Each row is a point on a landscape with many peaks, with its height.
From any point a climber takes the steepest step (rise divided by distance) to one of its 5 nearest points. It stops when none of these is higher. Distance is the straight distance between rows; heights are no part of it.
(674): [  3  -2  -6   1  -3   4 -13  -6  15   3 -11  -4  -1  -4 -18 -13  10  -7
  -4  13  -7   0   5   1  10   3  10   2   4  -3  -3  11   0   2  16]  height 54.4
(1426): [ -5   7  -5  -8 -10  10   6   3  -7   0  17 -12   9 -10  12   2 -12 -10
  -4  -2   3   2 -15   5 -16  15 -15   8   3  11  11 -15  -4   7  -9]  height 52.1
(670): [-11 -14   8 -14  -6  -8   8  24 -19   0   2   1   5  -5  18  -5   3  -6
  11 -17  -4   7  -9  -6  -4   3  -4 -15  -2   7   7   5  12  -2  -9]  height 47.9
(414): [  8  -3  -2   7   6  10  -6  -5   6   6  -3  -7   2   0 -12   0   0   8
  -7   6  -3  -6   9   0  -1   1   8   7   5   4  -2   6 -11   0   3]  height 55.8
(43): [ -9  -3   0  -5  -3   6   0  10  -5   0  -8   2   1  -4 -11 -24  10   4
  11   8  -7   9  -6   1  19 -16   5  -7  -6  -7   6  14   3   0  -7]  height 55.0
(282): [  9  -1   1   4   9  -6 -16 -10  11   3 -13  -4  -6   4  -3   0  12  -3
  -2   7   0  -1  19  -6  15   8   7   5  -5   4  -7  24   0   4  22]  height 23.8
(310): [  5  -2   3   3   5 -13  -4  15  -1   0  -8  11   1   6  -4 -13  16   6
  15   3  -7   6   3 -11  27 -13   8 -19  -6 -11  -4  24  -2  14   3]  height 62.1
(1043): [  2  -1   2   1  -5  -3   2  14  -5  -2  -7  15   4  -1 -14 -26  14   3
  16   5  -7  10  -7  -9  26 -20   6 -20 -11 -13   3  14   1  12  -4]  height 61.5
(1392): [ -7  -5  -6  -5   1  -1  -5 -18  18  -7  10  -8  -7  -1  14  41 -14  -3
 -20   4  14 -11  -4   8 -20   6 -15   3  10  -3  -5  -9  10  -8  -8]  height 51.4
(783): [-14   2  -5 -15  -7  20  13  18 -16  17  -2   7   5 -10  20 -27  10 -10
   6 -21   1  17  -2   4  -3  -7  -3   2 -14   4  13 -18  -9 -11 -13]  height 24.0
(967): [ 10   2  12   7  12 -19   2  19 -10  -4  -8  14   1  11   1  -8  17  11
  20  -7  -6   3  10 -14  15 -13  10 -26  -9 -13 -10  18  -6  11   3]  height 50.9
(972): [ 10   4  14  12   9 -22  -2  12  -8  -6 -11   3  -2  11   3  -3  17   8
  18  -5  -3  -1   9 -10  18  -4   8 -14 -10 -11 -10  23  -3   6   6]  height 51.9
(720): [-12  11  -8  -9  -6  15   8  -3   7  -6  14 -12   5  -6  16   7  -9  -7
  -3   4   6   1 -14   9 -19  11 -22   9   6   3  15 -26  -7   1  -9]  height 38.4
(977): [  3   5   2   1  -4 -19 -13   2   8  -1 -13   8  -2   0 -11 -13  16 -10
  13  12  -8   3   2  -9  26   0  11  -5 -14 -11  -6  27   1  12  16]  height 54.6
(1203): [  0  -8  13   2  -1 -16   3   3 -15  -2   2  -7  -1   2   2   6   4   0
  -2  -9   2 -11  -2  -5  -5  10  10  -5  10  11  -4  16  14  -2  -3]  height 48.6
(180): [ -8 -12  16  -8  -4 -17   8  22 -18  -7  -2   3  -1   1  12  -1   8  -1
  10 -13  -4   1 -12  -7  -1   0   4 -16  -5   0   1   8  12  -4  -8]  height 44.5
(237): [ 20  -2   4  17  11 -19 -17 -17  12   5 -10   1 -13   5  -1  15   2  -4
   0   7   5  -5  34  -8   7  17   0  13  -9   9  -9  15   6   4  28]  height 30.0
(924): [ -7   7  -9  -6  -1  19   4 -11   9  -2   8  -1   6   3   3  10 -20   4
  -6   3   0   1  -9  10 -11  -2  -5  14  -1  -1   8 -27 -17  -3  -6]  height 70.1
(1479): [-10  -6   6 -13   4   5  12  19 -15   5  -2  13   3  -1   6 -18   7   7
  11  -7  -4  18 -12  -8  14 -24   2  -9 -18  -2  11  -1  -1  -6 -15]  height 34.8
(1074): [  1  -1   0   0  -1  -2 -13   2  10  -1 -13  -3  -1  -4 -14 -16  12  -5
   5  13  -5   5   0  -1  21   2   9  -1  -4  -8  -2  23   2   3  10]  height 56.2
(712): [ -8  13  -7  -9  -6  22   9   2  -8  11  10  -2   9  -6   9 -14  -9  -2
   0 -12   0  10  -9  11 -13   3  -3  13  -7   4  10 -24 -17  -1 -10]  height 39.3
(856): [-13  -9   9 -11 -13   6  13  17 -16   2  -2   1   2  -8  13 -18   3  -6
  14 -18  -2   9  -5   1  -4  -1   2  -4 -12   4  10  -8   1  -6 -14]  height 44.3
(160): [-17   5 -15  -7   3  22  -1 -18  20  -2  -2   1  -1   8   7  19 -23   4
  -9   5  -1   1  -8  18  -2 -10 -13   9   8  -4  10 -29 -10  -9  -7]  height 49.8
(1313): [ 1 -5 12  8  3 -2 -3  4 -2 -1 -9 -9 -4  4 -3 -2 12  6  5 -2 -2 -4  9 -3
  3  2 11  1 -1  1 -4 18 -4 -5  2]  height 59.5
(1469): [ 20   1   9  21   8 -20 -10 -15   4  -3 -13  -5 -12   8   1  12   7  -5
   9   4   3  -6  30  -5   6  18   3   5  -6   7  -5  20  10   2  24]  height 21.0
(1094): [ 12   4  -6  15   6   1 -11 -16  22  -5  -2  -3  -6   4  -2  28  -7   5
 -10  15   6 -11  11   1  -5  -2 -10  11   6  -8 -12  -6 -15  -4   3]  height 49.2
(530): [-12 -10  12  -8  -2   1  10  17 -13   1  -5   3   0  -2   6 -14   5   5
  10 -11  -4  14  -4  -1   2  -6  10  -5 -13   2   9   0  -3 -11 -14]  height 48.1
(1145): [ 22   6   2  21   3  -7  -6 -17  13  -5   1  -3  -8   2  -6  22   0   0
  -7  11   9 -16  18  -4  -8   6  -8   8   4  -3 -13  -1  -2   2   7]  height 57.3
(559): [ 10  -7  16  -1   7 -28  17  30 -22  -9   9  24   3  -1   1 -12  15   5
  16  -7  -8   3  -6 -26  -5 -13   7 -42  -5  -2  -6  -6   7   5  -1]  height 28.2
(517): [ -9   2  -3  -9  -1  18   7   2  -8   9   4   1   6  -3  -3 -13  -9   6
  -2 -10  -2   7  -3   7  -7  -2   9   9  -6   6   9 -13  -8  -6  -8]  height 45.9
(445): [-19   2 -11 -18  -4  20   8   6 -15   5  -3   9   1  -8  -8 -35   5  -1
   1  -5   2  18 -12   7  11 -13   6   1  -9  -3  10 -10   8 -11  -8]  height 42.6
(133): [-11   1 -15  -7 -16  21  11  22 -28  15   9  -4  11 -12  21 -25  12 -18
   8 -20  -1  10  -1   1 -12   0 -23  -5   1   7   7 -10   5  -3 -25]  height 29.6
(825): [ 12   4   4   8  11 -14  -3 -17   4  -6  13  -8  -7   2   4  39  -8   4
 -19   7  16 -16   2  -5 -11   6 -16   6  10   3  -9   6  10  -2  -5]  height 70.0
(590): [ 11   2  -1  14   0  -5  -5 -17  20 -13   5  -5 -13   2  -2  32  -6   2
 -12  16  13 -14   6   2 -14   3 -16   9   9 -11 -12  -8   1  -6  -2]  height 71.9
(1102): [  1   2   2   0  -6  -9  -9  10   4  -3 -13   9   0  -5 -14 -20  16  -6
  14  10  -7   6  -1  -6  26  -7   8  -8 -11 -15  -2  20  -4  10   6]  height 62.0
(44): [-11 -11  15  -8  -8  -9  10  18 -15  -6  -4   0  -1  -2   9  -7   4  -1
  10 -14  -3   2  -8  -5  -3   3   6  -9  -4   3   4   4   8  -7 -10]  height 48.0
(934): [  6   1  14  11   9  -9  -6   3  -2  -3 -15  -7  -4   9   0   0  14   4
  11   0  -1  -4  14  -5  13   4   9  -1  -4  -2  -9  26  -2  -2   8]  height 65.5
(833): [  5   0   2   0   3  -6   1 -12   5 -10  15  -8  -3  -1   3  32 -10   0
 -17   7  11 -12  -7  -2 -13   7 -11   5   8   5  -4  -3   6  -3  -7]  height 67.2
(1314): [  3  -4   9   4  -9   1   5  -3  -5  -4   8  -6   3  -3  -8   6  -6   1
  -8  -4   1  -9  -5   1 -15  10   5   7   4   6  -2  -2  -1  -1  -9]  height 61.4
(219): [  0  -6  13   6  -3 -15   4   4 -11  -8  -5  -9  -4   4   0   2   9   0
   4  -9   2 -10   2  -5  -3   5   9  -2   6   3  -7  18  13  -5  -1]  height 53.1
(524): [ 21   1  10  21   6 -22  -8 -16  -4  -6  -4 -11 -13   9   3  13   5  -5
   6   0   8 -13  27  -5   2  16  -1   0   7   9  -7  20  22   5  20]  height 20.7
(1022): [ 16   1   9  21   3 -11  -5 -11   4  -2  -9  -7  -8   8  -1  10  10  -1
   3   2   6 -10  25  -8   2  15   4   5   1   5  -7  17   5   1  15]  height 27.2
(498): [ -6  -9  18   0  -3 -10   5  16 -12  -6  -6  -4   1   2   1  -6   9   9
  11 -10  -2   0  -2  -4   3  -4  10  -7  -4  -1  -3  11   0  -7  -9]  height 55.3
(153): [ -6  -7  11  -1   4  -1   0  11  -7   1  -9  -4   1   3  -2  -9   8  10
  10  -2  -4   4  -1  -1  10 -10  11  -5  -7  -2   0  15  -2  -8  -5]  height 57.7
(247): [ -4  -3 -10  -1   1  16  -7  -6   6   4  -7  -3   0  -5 -23 -22   0  -1
  -1  11  -7   4   1   6   6  -3   7   4   8  -5   2   1   0   0   8]  height 55.1
(39): [ 16   1 -11   9   9   5 -12 -13  21   7  -1  -1  -3   2 -11  12   0   0
 -12  15   0  -7  11   1   1   0  -2   4   7  -5  -9   2 -10   7  13]  height 42.2
(1267): [  8   1  13  12  14 -27  -2  -1 -16  -6  -1 -12  -6  10  10  12   9   2
   8  -8   5 -10  10  -6   3   8   4  -7  13   6  -9  26  25   0  13]  height 12.6
(150): [ 23   3   0  17   8 -10 -14 -15  16   6  -9  -3 -10   6  -4  13   5  -1
  -5   8   6  -8  29  -7   0  13  -1   8  -3   4  -9  10  -2   4  19]  height 29.3
(354): [-13  -3  -8 -13   2  18   1   4  -6   6  -3   1   3  -3 -12 -24  -4   5
  -3   0  -3  10  -6   6   7  -8  10   3  -3   2   6  -1   4  -6  -3]  height 49.1
(848): [  0   3   0  -7  -4   0   3  -3   0  -3  19  -9   6  -6  10  21 -12  -3
 -12   2   4  -5 -13   1 -16  13 -11   4   4  13   7  -6  -1   7  -7]  height 59.1
(440): [ -1   2  -8  -3   4  17   3  -8   3   5   7  -1   8   2  -9  -1 -15   8
 -10   5  -3   2  -3   9  -7  -3   5  11   1   3   4 -13 -12  -1  -2]  height 28.8
(148): [  4   2  -2   5   3  12   0 -11  11  -1   5  -3   3   4 -10  10 -12   8
  -9   8   0  -5   1   4  -9  -3   3  12   5   1   0 -11 -14  -2  -2]  height 42.0
(1350): [-17  16 -21 -21  -5  30  10   7 -14  15   9   9   7 -13   7 -33   5  -8
 -12 -22   0  17 -13  16   5  -6  -1   3  -7  -1   8 -22  -9  -9  -5]  height 29.1
(1098): [-14  17 -19 -14  -2  27   8   1 -11  15  11   5   9  -5   9 -23  -6  -3
  -6 -17  -1  13 -13  16  -1  -3  -2  11  -3   3  10 -24 -16  -3  -6]  height 32.2
(874): [-13   5 -17  -9  -3  21   6  -7  -5   5  -1   6   4  -3 -19 -30  -8  -2
  -5   0  -6   9  -7  12   3  -7   7  10   2  -4   4 -17   3  -7  -1]  height 41.3
(323): [-11  -7   7  -7   0  10   6  11 -10   5  -5   1   3  -4  -1 -14   2   7
   5 -10  -2  10  -3   2   4  -8  12   1  -7   4   7   2  -2 -10 -11]  height 54.0
(1265): [ -4  -4   7   0  -6   7   6   3  -5   4   4  -5   5  -4  -4  -3  -6   5
   0  -7  -1   0  -3   5 -13   6  13   7  -4   6   3  -5  -6  -4  -8]  height 53.7
(876): [ 12   3   8  11  14 -19 -12  -4   4  -1 -17  -3  -7  12   3   8  12   0
  11   3  -2   0  23  -8  17  11   8   5 -12   1  -7  27   3   2  25]  height 38.6
(966): [ 10  -7  20   7   7 -21  15  26 -15  -6   2  19   4   4  -1 -14  17   9
  18  -8  -8   3  -2 -20   3 -18   7 -32  -8  -8  -5  -1  -1   3  -6]  height 33.0
(1256): [ -4  -8  12  -2   2 -18   5  11 -20  -2   2  -4   0   4   8   5   6   2
   3 -14   2  -6  -6  -8  -4   5   8 -11   7   9  -6  16  14  -5  -1]  height 38.5
(54): [  6   5 -18   5   0   8 -14 -15  26   2  -3   3  -1  -1 -16   7 -10  -2
 -10  23  -5  -6   0  10   4  -7 -12   6  16 -10  -8 -12  -8   7   8]  height 29.9
(518): [ -7  -6   5  -7   2   1  10  17 -12   2  -2  15   4   0  -2 -21   8   9
  13   0  -7  14 -11  -7  20 -26   5 -13 -13  -5   9   7  -1   0 -13]  height 39.9
(229): [  1  -7  10   1   7  -9   9  22 -12   0  -3  15   4   4  -2 -16  13  12
  14  -4  -9   8  -6 -13  15 -24   7 -22 -11  -8   4  10  -5   4  -9]  height 31.7
(430): [ -7  11  -5  -7  -8  16  10  -1  -3   2  11  -4   6  -5   7  -4 -14  -4
   0  -4   1   4 -11   9 -17   8  -5  13  -3   4  11 -25 -15   0  -9]  height 39.4
(1546): [-14  -6  -9  -5 -14   6  -5 -23  25  -5   5  -6  -9   0  13  38 -21  -5
 -14  -2   8  -7  -3  18 -24   2 -14  -1  15  -8  -2 -24   8 -10  -8]  height 37.1
(416): [  6   1  -2   4   2 -20 -17 -13  18   0 -16   7 -11  -1 -11   0  11 -13
  -4  15   0  -1  10  -9  16   9   9  12 -11   3  -8  19   8   4  35]  height 7.9
(5): [ -1  -3   4  -1   5   0  -8   9   0  -2 -11  -3   1   4  -5 -13  14   5
   7   5  -5   4   0  -6  19 -10   8  -9  -2  -6  -2  24  -1   2   2]  height 56.0
(520): [  4  -3  20   9   3 -22   6  17 -16 -12  -4   2  -5   9   3  -4  14   7
  17  -7  -2  -3  -4 -10   7  -6   3 -17  -2  -9  -9  15   5  -2  -2]  height 42.3
(1535): [  6  -5  15   5  10 -13   8  23 -13  -1  -3  16   6   8   0 -12  14  16
  16  -7  -7   6  -1 -15  12 -21   9 -27 -12 -10  -2   8  -7   6  -6]  height 39.6
(46): [ 12  -5  -6  10   8 -27 -21 -20  23   4 -10  11 -19  -1 -14   7   4  -9
 -11  15   3  -1  21  -9  11   9   5  15 -10  10 -10   8  14   5  40]  height 2.5
(1453): [ 13   0  -5   8   7   9  -9 -11  15   3   3  -3  -2   4 -10  16  -3   9
 -11  13   1  -8   9   2  -3  -3  -1  10  10  -2  -9  -3 -13   2   3]  height 48.7
(661): [  7   4   3   6  10 -17 -15  -3   7   1 -15  -2  -6   9   0   4  13  -4
   6   7  -3   0  15  -8  23   7   7   3 -11   2  -4  29   2   3  24]  height 34.3
(382): [-12   1   3 -11  -7  15   8   9 -12  13   1   0   5  -8   7 -16  -6   0
   1 -15   1  12  -3   6  -6   0   7   8 -11   7  10 -14  -8  -4 -11]  height 47.5
(1357): [  4   0  17   7  10 -29   1   9 -17 -12  -3  -7  -4  12   9   4  14   3
  15  -9   3  -6   0 -10   7   1   2 -12   7  -1 -13  22  22   1   8]  height 22.1
(906): [ -1  -1  -7   4   4  11  -7 -17  24  -7  -2  -3  -4   4  -2  30 -14   9
 -11  16   3  -7   2  10  -8  -9 -12   7   8 -11  -4 -18  -9 -12  -5]  height 32.5
(840): [ -1   4 -14  -4   4  19  -2 -11  11   2   4   2   7   4 -13   2 -14   6
 -12  11  -5   0  -7   9   0  -9  -3   9  11   0   0 -13  -9   3   2]  height 30.8
(572): [ 25   6   3  25   6 -18  -9 -20   3  -4   3  -6 -11   2  -3  24   0  -2
  -7   8  13 -14  23  -6  -6  14 -10   6   7   4 -10  12  15   7  10]  height 56.5
(104): [ -9  10 -22  -6   2  23   4 -14   7   0   4   7   8   4 -11 -10 -19  -2
 -12   7  -8   2 -14  14   3  -7  -6  13   8  -2   6 -25  -5  -1  -2]  height 39.8
(451): [ 19  -2 -14   9   6 -20 -23 -20  28   9  -6  11 -16  -2 -10  13  -3  -8
 -16  14   5  -5  21  -6   5   7  -1  16  -5   2 -12   1   8  11  36]  height 0.5
(376): [ -1   4  -4   0   2  14   2 -10  11  -5   5  -1   4   2  -3  16 -17   8
  -7   8   0  -2  -7   9 -11  -4  -3  12   1  -1   3 -20 -15  -4  -7]  height 41.0
(225): [ 18   6   4  15   5 -13  -1 -16   2  -6  12  -7  -5   3  -5  27  -4   0
 -13   9  13 -18   6  -6 -12   8  -9   6  10   7 -10   6  11   2  -1]  height 72.6
(226): [  3   0 -16   4   5   9 -14 -17  26   2  -2   0  -5   4  -5  21 -11   2
 -12  22  -3  -7   2   9   5 -12 -15   7  16 -10  -9 -10  -8  -1   4]  height 32.1
(566): [ -7  -1   0  -5  -7   3   4  11  -8  -5  -8  14   2  -6 -16 -34  13   1
  16  10  -6  12  -8   0  21 -21   4 -10 -12 -14   7   3   0   0  -9]  height 54.5
(1405): [-16  -7 -12 -13  -3  11  -8 -16  22   2  12 -10  -2  -3  24  38 -17  -5
 -15  -5  13  -5  -5  15 -27   9 -20  -2  15  -1   6 -18   5  -1  -9]  height 33.1
(514): [-15   6 -22  -4  -1  20  -3 -23  20  -5  -6   7   1   5  -6   8 -25  -2
 -11  13  -7  -4 -11  18   7 -13 -19   8  12  -8   5 -27  -2  -8  -3]  height 44.4
(594): [  3  -2  -8  -1   1  11 -12  -6  12   4  -7  -5  -1  -4 -19 -12   2  -2
  -6  12  -4  -2   3   4   3   1   8   2   8  -3  -1   6  -2   3  12]  height 67.8
(1317): [-11   4 -15 -14   0  23   4  -4  -8   9   6   2   7  -4  -8 -22  -9   4
  -6  -5  -3  11  -8  11   3  -7   7   8  -1   2   6 -13  -1  -4  -1]  height 42.1
(917): [ -9  -7  -3 -12 -13   6  10  22 -21  13   4  -3   6  -9  23 -16   3 -12
   8 -19  -3  10  -5  -2  -9   8 -13 -10   0  11  12  -2  11   2 -17]  height 46.0
(1076): [ -5   5 -17  -5   2  21   0 -11   4   2   3   3   9   0 -19 -12 -13   3
  -8   8  -7   4  -8  13   2  -8   1  11   6  -2   4 -15  -4   1   1]  height 29.8
(1413): [  9   2  17   7   9 -32   6  21 -21 -12   3   7  -2  10   4  -2  15   5
  20  -9   0  -3  -6 -16   5  -7   3 -26   1  -8 -14  14  15   4   3]  height 31.0
(1326): [-3 -8 13  3 -6 -3  3  4 -7 -2 -4 -8 -1  1 -4 -2  5  4  3 -8  0 -6  0  1
 -7  4 12  0  0  5 -1  8  1 -8 -5]  height 57.6
(529): [  4  -3  19   4   4 -22   8  21 -18 -10  -4   7  -2   9   2  -6  14  10
  19  -9  -6   0  -4 -13   5 -12   6 -23  -7 -11  -5   8  -1   0  -7]  height 37.6
(1348): [  5   2 -14   3   4  15  -9 -10  16   3   2  -1   3   0 -15   4  -8   6
 -11  16  -7  -5  -1   6   1  -5  -2   6  13  -4  -5  -5  -7   4   7]  height 37.5
(994): [-18  -2  -5 -16   0  19   7  11 -14  10  -5   5   2  -6  -1 -25   3   4
   2  -8   0  16  -8   5   9 -14   8   1 -10   2  11  -3   3  -9  -9]  height 48.9
(469): [-12   5  -8 -11  -2  12   4  -3  11  -6  16 -12   6  -8  18  17 -12  -9
  -9   4   7   0 -14   9 -19  14 -22   5   9   6  14 -18  -1   1  -8]  height 34.1
(725): [ 11   3   3  11  -1   0   0 -10  10  -6   6  -5  -3   1  -9  18  -7   6
 -10  10   6 -13   5   0 -12   3   0  10   5  -1  -6  -5 -10  -3  -4]  height 57.0
(1382): [ 27   4   4  24   3 -15 -11 -19   9  -1  -3  -3 -13   4  -5  17   1  -5
  -2   8  11 -11  32  -6  -4  17  -5   9  -2   2 -10   8   6   5  17]  height 41.8
(96): [ 11   1 -13   4  -1   4 -17 -13  25   5  -6   1  -4  -5 -18  -4   4  -9
 -10  15  -3  -5  10   3   4   3   4   5   8  -5  -6   2  -2  10  23]  height 45.2
(1067): [-14 -11   9 -12 -10  -5  14  25 -19  -3  -1   6   3  -7  18 -11   5  -8
  15 -17  -4  10  -8  -7  -2  -3  -4 -12  -9   4  11  -3  12  -4 -14]  height 36.5
(1288): [ -4   1   0  -7 -13   2   6   6 -11   4  17  -7   9  -8   9   2 -10  -5
  -4  -6   2  -2 -13   2 -15  13  -4   2   1  14   6  -6   1   7  -9]  height 58.8
(1061): [-14  16 -22 -14  -3  24   8  -8  -6   6   9   9   9  -4  -5 -26 -12  -4
 -12  -7  -3  11 -16  17   1  -4   1  11   4   0   8 -25  -7   0  -2]  height 33.4
(123): [ -4  -7  15  -4   5 -27   6  21 -22  -9   2   3  -2   6  13   2  11   2
  10 -12  -2  -3 -12 -13   2  -4   4 -19   2   0  -6  14  15  -4  -2]  height 30.2
(1048): [-10   1  -6  -3  -5  13   1 -17  20 -10   3  -1  -3   3   7  25 -20   1
  -4   3   4  -3  -6  17 -15  -1 -12   9   5  -5   8 -30  -9 -10  -9]  height 38.7
(473): [ 13   0  18  12   7 -23   8  23 -14  -9  -1  12   0  10   0  -8  19  11
  19  -9  -4   0   3 -19   8 -13   7 -28  -7 -13  -8  10  -2   7  -2]  height 41.2
(331): [ -7   7  -9  -9 -10  12   8  12 -16   9  17 -13  13 -10  21  -4  -8  -8
   2  -7   0   5 -11   1 -16  14 -20   4   4  14   9  -7  -3   8 -13]  height 43.2
(1533): [ -2  -5   0  -2   8  14  -4   1   1   5  -7  -7   3  -2 -10 -10   3   7
  -3   3  -2   2   4   3   3  -5  13   2   4   2   2   9  -3  -5  -1]  height 53.5
(998): [ 14   3 -18   8   1  -3 -20 -17  34   4  -5   8  -8  -4  -7  16  -4  -5
 -13  21  -1  -6   9   1   6  -2 -12   7  10 -11 -14  -6  -7  11  20]  height 36.9
(316): [ -4   5   1  -3  -9   3   6  -3   1  -6  15  -8   6  -6   3  11 -13  -3
  -8   4   4  -4 -13   5 -17  12  -7   7   3   6   8 -14  -4   3  -7]  height 52.6
(1389): [-17   8 -15 -19  -4  25   9   4 -14  17   5   6   6  -8   5 -29  -1  -4
  -6 -17   2  17  -9  12   3  -7   3   6  -8   4  12 -18  -5  -5  -6]  height 32.6
(644): [ -7  -5  -9   1  -1  10  -6 -20  26  -6  -5  -3  -9   6   4  35 -19   6
 -11  10   5  -5   4  17 -10  -9 -11   6  12 -11  -6 -20  -7 -14  -8]  height 35.0
(1072): [ 14   0  -7   5   8 -13 -18 -17  20   7 -12   4 -10   2  -7   9   6  -6
  -9  11   4  -4  21  -8  10  13   4  11  -4   5  -7  13   4   8  31]  height 13.2
(1011): [  1  -3   3  -6  -6  -3   6   0  -9   3  15  -7   7  -6   7  11  -8  -3
 -10  -6   2  -7  -9   0 -12  17   1   2   6  17   0   5   4   4  -9]  height 63.6
(775): [ 19   3   5  17  -2  -7  -2 -15   5  -5   4  -7  -5   3 -11  15  -1   0
  -9   7   7 -15  11  -3 -10   9   0   5   8   2 -11   4   0   0   3]  height 66.6
(668): [-11  14 -11  -6 -14  18  11  11 -15  11  11  -6  11 -13  14 -20   0 -14
   4 -12   1   7 -10   9 -13  10 -15  10  -1   7   8 -22  -9   0 -15]  height 33.7
(1476): [-11 -13   6 -11 -12  -1   9  18 -18   5   3  -1   3  -7  15  -8   1  -7
   8 -19  -1   6  -6  -3  -7   6  -2  -8  -2  10  10   1  10   0 -13]  height 70.6
(1138): [ 12  -1  -7   5   7   3 -16 -11  17   9  -7  -5  -4   1 -11  -2   8  -3
 -10  13  -2  -5  15  -3   7   6   5   6   6   4  -7  12  -2   7  20]  height 39.5
(1038): [ -4  -3  -5  -3   2   8  -9   3   4   1 -10  -5   0  -6 -15 -19  10  -2
   3  11  -6   6  -2   3  15  -6  10  -1   1  -5  -1  15   3   0   5]  height 52.8
(1055): [ -7  -6   7  -6 -13   1   7   7 -14   2   5  -5   5  -6   2  -5  -3  -4
   2 -11  -1   1  -7   0 -15  10   7   1  -3   9   5  -2   5   0  -9]  height 51.7
(645): [-10  13  -9  -8  -3  22   7  -4  -1   2  10   0   9  -3  10  -5 -15  -1
  -4  -5   0   7 -11  14 -10   1  -7  14  -3   2  12 -28 -19  -1  -6]  height 39.0
(648): [ -9  11 -16 -10   3  24   5  -7  -1   7  10   1   9   0  -5 -10 -16   2
  -8  -3  -2   9 -12  11  -4  -5  -1  13  -1   5   8 -22 -11  -1  -2]  height 28.5
(1354): [  9   0  15  15   4 -14  -3  -3  -5  -8 -12 -10  -6   7   0   3  13   2
   7  -4   3  -8  14  -6   3   9  10  -1   2   0  -9  22   4  -4   8]  height 51.8
(320): [  0  -8  18   1   1 -22  13  26 -18 -10   2  14   1   2   5  -9  13   5
  15 -10  -8   3 -10 -17   0 -13   5 -25  -8  -7  -2   4   2  -2  -9]  height 32.9
(1308): [ -4   7   1   0  -8  10   8  -5   3  -4  11  -4   5  -2  -1   7 -16   0
  -3   0   3   0  -8   8 -15   7  -1  11  -2   6   6 -18 -12  -2  -8]  height 40.1
(507): [ 18   3   8  16   8 -16  -2 -14 -11   3   9 -10  -4   6   3  20   0   2
 -11  -2  10 -17  11  -6  -6   9  -1   2  14  12  -8  16  18   3   5]  height 56.1
(1361): [-12  -4  -2 -11 -17  10  13  18 -19  11   1   2   3 -11  16 -24   6 -12
  10 -18  -1  13  -5   2  -9   4  -4   0 -10   6  13 -11   1  -4 -13]  height 32.7
(11): [ -6   5 -21  -2   5  17  -3 -16  18  -2   2   5   5   3 -12   7 -19   3
 -11  17  -6  -3 -11  13   4 -12 -11   8  12  -8   3 -19  -7   0   0]  height 42.9
(969): [ 12   1  -1   6  12 -16 -18 -10  11   3 -16   1 -10   4  -1   5  11  -5
  -1   7   2  -1  23 -10  16  12   7   8 -10   7  -7  23   4   4  30]  height 19.9
(1371): [  8  -5   2   2  -6 -14   3  17   5   1 -11  28   7  -3 -16 -35  20  -1
  20   2 -10  10   8 -17  23 -15  16 -29 -12 -18   4   9  -2  19   5]  height 63.1
(493): [ 12  -1  11  12  -2 -13  -1  -7  -7  -4   4  -9  -1   3  -5   8   4   1
  -7  -3   7 -16   4  -5  -7  11   5  -1  12   8  -7  13  11   0   3]  height 55.9
(1283): [ -9  -5  -6  -1  -7   5  -3 -20  26 -12   2  -5  -8   3   6  35 -17   1
 -10   6   8  -7  -1  15 -17  -2 -10   6  10 -10  -3 -22   0 -12  -9]  height 37.0
(1217): [-10   3  -2  -7  -7   9   5  -8  14 -12  10  -8   1  -4  10  22 -19  -4
  -6   5   8  -3 -11  10 -19   9 -13   8   6   0   9 -22  -2  -3  -7]  height 39.7
(796): [  3  -3   8   5  -5  -8   4  -2  -7  -3   5  -7   0   0  -5   5   1   0
  -9  -3   3 -13   0  -1 -12  11   9   1   6   9  -4   9   7  -2  -3]  height 56.3
(36): [  7   2  18  14   6 -26  -1   5 -10 -14  -9  -6  -6  12   4   3  15   1
  16  -6   3  -8  11  -8   8   7   7  -8   3  -3 -12  23  15   1  10]  height 34.2
(542): [ -7   2  -4 -10 -15  10  10  14 -18   9  12  -9  11 -12  16 -14  -5 -11
   5 -13   0   7  -8   2 -14  13 -12   1   1  12   9  -8   1   8 -16]  height 37.2
(190): [-12   9 -16  -8   5  22   3 -15  13  -2   5   4   5   7   1   8 -23   4
 -10   8  -2   3 -11  14  -1  -9 -11  12   6  -3  11 -25 -12  -5  -2]  height 72.8
(1431): [-11  -4 -16  -3   3  14  -8 -24  28   0 -10   0  -7   7   3  29 -22   8
 -11  13  -1  -3   2  17   0 -13 -17   3  16 -11  -2 -18  -6 -13  -4]  height 39.2
(1275): [  9   4   4   4   8 -20 -11   7   0  -1 -13   6  -3   8  -1  -6  16   2
  14   0  -5   3   7 -10  28  -3   8 -10 -12  -8  -7  30  -2  13  13]  height 50.2
(417): [  7  -1   3   0  -2 -16  -3  16   0   0  -7  19   5   3 -11 -21  17   0
  15   2  -8   7   1 -15  27 -12  12 -23  -9 -15  -2  19   1  20   5]  height 68.6
(122): [  7   2   5   2  -1  -6   4 -10  -4  -4  13  -6   2  -1  -2  22  -6   1
 -15   3   9 -15  -9  -4 -11  12  -1   5   8  11  -4   4   7   3  -4]  height 68.4
(1467): [ -7  -1   5  -7 -12   9   9   5 -13   5   6  -4   4  -8   4  -9  -7  -4
   3 -11  -1   4  -6   6 -14   9   5   7  -6   9   8 -10  -5  -1 -10]  height 51.3
(1538): [-14  -6   8 -12  -6   5  15  23 -16   4  -5  12   1  -5  15 -18   8  -3
  15 -17  -2  19  -6  -3   4 -11  -1  -5 -19  -1  13  -8  -2  -9 -15]  height 31.5
(31): [ -5  -9   6  -9  -9  -5   5  11 -15   5   8  -6   6  -5   9   2  -3  -4
  -2 -14  -1  -2  -7  -4 -11  13   4  -5   3  13   4   8   9   3  -9]  height 55.7
(680): [ -7  -2  -5 -12   3   6  -3  -8  16  -5  14 -11  -1  -6  18  35 -13  -1
 -14   2  13  -3  -9   6 -19  11 -20   0  11   5   9 -13   3   0  -8]  height 40.4
(1105): [ 22   3 -10  11   7  -6 -16 -16  22   9  -2  -1  -9   1  -5  14   2  -3
 -15  12   3  -6  17  -4   3   8  -3   9   2  -2 -13   5  -5   9  20]  height 33.8
(748): [ -4  -9  17  -4  -1 -10  15  27 -16  -5  -3  15   5   1   8 -11   9   4
  16 -12  -7  10  -9 -10   4 -15   4 -18 -16  -3   7  -1  -1  -3 -13]  height 24.7

For each start below, name the point where the climber stops.
(282) -> (594)
(445) -> (934)
(1061) -> (934)
(1426) -> (225)
(644) -> (190)
(542) -> (225)
(559) -> (417)
(1105) -> (225)
(517) -> (225)

Two climbers start at each pair of points below. Name the first point that both come to, or write none.
(440) and (648) -> none
(874) and (1348) -> none
(498) and (748) -> (153)
(219) and (123) -> (1313)

For each start below, name every point that the climber comes to, in order.
(46) -> (237) > (1382) > (572) > (225)
(1538) -> (530) > (323) > (153) > (1313) > (934)
(150) -> (1382) > (572) > (225)
(180) -> (498) > (153) > (1313) > (934)
(1256) -> (219) > (1326) > (1313) > (934)
